A landscape with many valleys, sampled at points; each row gives a point and its height.
From any point a ball takes the steepest step (drop divided by distance) to one of its 6 nearest points. It stops when none of these is lower. Distance is the straight distance between rows; heights are no part of it.
nuri: [-37, -55, -33, -38, -27,  10, -15,  -8,  77]  (h 422)
ziti: [ 22,  54,  37, -43, -69,  26,  30,  44, -44]  (h 362)
zus: [ 31, -59, -18,   3,  -9, -10,  59,  -7,  73]  (h 42)
motat: [  0, -60,  -5, -22,  21, -10,  20,  -5,  50]  (h 680)
Fena: [ 23, -69, -10,  -2, -18,  -5,  28, -19,  89]  (h 852)
pak: [ 32,  56,  28,  30, -39,  42, -58,   6, -23]  (h 71)
begiv: [  3, -46, -31,  -6,  24, -28,  30,  -7,  18]  (h 137)
Ruke: [-30, -39, -23, -22,  37,   0, -28,  12,  44]  (h 307)
lubi: [-12,   8,   2,   7,  34,  -9,   3,  -9, -28]  (h 253)
let: [ -8,   4,   0,  11,  70,   3, -22,  -5,  -4]  (h 209)
Dud: [  6, -64, -36,  -6, -28,  -6,  30,   0,  85]  (h 760)
duzab: [ -3, -20,  12, -20,  52,  23,   9, -16,  25]  (h 203)
tig: [ 14,  15, -11,   0,  41,  21,  50, -21, -28]  (h 251)
molo: [ 20,  24,  53, -29, -61,  -5, -14,  43, -40]  (h 280)
tun: [  8,  52,  14,  25,  17,  26, -13, -20, -40]  (h 143)
zuzu: [ 45, -40, -12,  -3,  16,  -3,  70, -19,  14]  (h 277)
Zolag: [  4,  27,  43,   0, -61, -16, -79,  51, -28]  (h 334)
tiper: [-16, -62, -49, -35, -11, -12,  10,  11,  74]  (h 413)
fetag: [ -5, -20, -17,  13, -32, -52,  27,  -4, -37]  (h 112)
rig: [-34,  -7, -29,   8,  -4, -61, -21,  11, -15]  (h 234)
kita: [-14,  -8,  -7,   5,  21, -42,   0,   2, -11]  (h 252)
fepiv: [-14,  -9,  -3,  -4,  60,  12, -39,   4,  48]  (h 259)
gol: [-21,  -5, -24,   6,  39, -28, -19,   2,  -3]  (h 213)
vok: [ -2,  46,  26,  18, -21,  15, -22,  -6, -43]  (h 207)
gasi: [-23, -57,   6, -34,  26,  16,   7, -21,  56]  (h 272)
Zof: [ 10,  43, -10,  13,  10,  22,  53, -20, -43]  (h 352)
dep: [ -8,  38,   9,  54,   8, -14, -74,   1, -14]  (h 222)
gal: [ -1, -50, -45,  -9,  11, -42,  17,   3,  38]  (h 285)
kup: [ -1,  39,   7,  42,  22,  10, -40, -13, -25]  (h 155)
kule: [ 37,  88,  22,   6, -48,  65, -15,  -3, -29]  (h 120)
zavum: [-44,  -7,  -4,  16, -57, -50, -39,  18, -30]  (h 89)
zul: [-33,  11,  -8,  16, -14, -39,  -8,   1, -45]  (h 202)
zuf: [-27,  20,  21,  13, -31, -28, -44,  17, -34]  (h 245)
Zel: [  0,  47,  24,  12, -24,  11,  10,  -7, -51]  (h 460)
bazun: [ 11,  39,  44,  -8, -52,   2, -28,  23, -52]  (h 241)
kefa: [  6,  63,   5,  10,   2,  32,  29, -19, -40]  (h 46)
nodi: [ 23,  65,  43,  -9, -52,  32, -14,  24, -35]  (h 233)
nefe: [ 22, -61,  -3, -16,   6,  12,  58, -25,  52]  (h 458)
tika: [ 11,  58,  28,  30, -18,  17, -33,   1, -45]  (h 114)
kilam: [ 12,  44,  28, -23, -65,  10,  38,  10, -54]  (h 522)
Zupu: [  9, -18,   4, -19,  49,  28,  51, -14,   0]  (h 224)
nobob: [ -4, -26,   0, -14,  45,   3,  20,  -4,  24]  (h 232)
Fanag: [-23, -70, -44, -12, -46,  18,   6,   2, 103]  (h 503)
Nuta: [  0,  -1,   9,   1,  63,  23,  17, -14,  11]  (h 212)
pif: [-31, -51,   9, -31,  22,  23, -12, -10,  59]  (h 230)
Mevan: [-19,  24,   7,  27,  -4, -20, -25,  -2, -43]  (h 254)
Vebiv: [ 66,  53,  34,  15, -50,  38, -73,  29, -15]  (h 119)
kasik: [  0, -55, -46,  -7,  -7, -25,  30,   3,  71]  (h 466)
fopen: [-17, -30, -15, -17,  46, -19,   7,  -1,  24]  (h 309)
lifis: [-21,  12,  -8,  19,  42, -23, -46,   2, -11]  (h 188)
gedeg: [ 33, -18, -37,  16,   0, -14,  77, -22, -17]  (h 125)
Naf: [-24, -30, -57,  11,  -7, -55, -10,  17,   9]  (h 244)
Gebov: [ 14,  46,  53,   9, -38,  13, -51,  15, -35]  (h 135)
midu: [ -6,  17,  -6,  10,  43,   4,  28,  -7, -38]  (h 286)
pabub: [-29, -37,  15, -27,  46,  24, -28, -19,  57]  (h 87)
pog: [  1, -26,  19, -28,  48,  48,  24, -28,  30]  (h 214)
Pov: [-28,  13, -11,  17,  29, -31, -41,   6, -20]  (h 201)
dif: [  9, -24, -22,   8,  20, -26,  40,  -7, -18]  (h 440)
Roras: [ -8,  15,  12,  15, -24, -19,  10,   0, -49]  (h 382)
Feted: [ 19,  -3,   4, -25,  51,  54,  57, -18,  17]  (h 228)
Vib: [ 66,  96,  28, -26, -45,  64, -14,  41,  10]  (h 223)
Kag: [ 13,   1, -13,  17, -39, -20,  47, -17, -52]  (h 574)
sakif: [-29,  12,  -7,  28, -19, -33, -64,  14, -19]  (h 308)

For each start below, name every point that the ball comes to, in order.
tiper | gal > begiv
Zolag | Gebov > pak
nuri | pif > pabub
bazun | Gebov > pak

Where does a ball stop that starts at each point below?
Nuta | pabub
pog | pabub
vok | pak
dep | pak
molo | pak
Feted | pabub
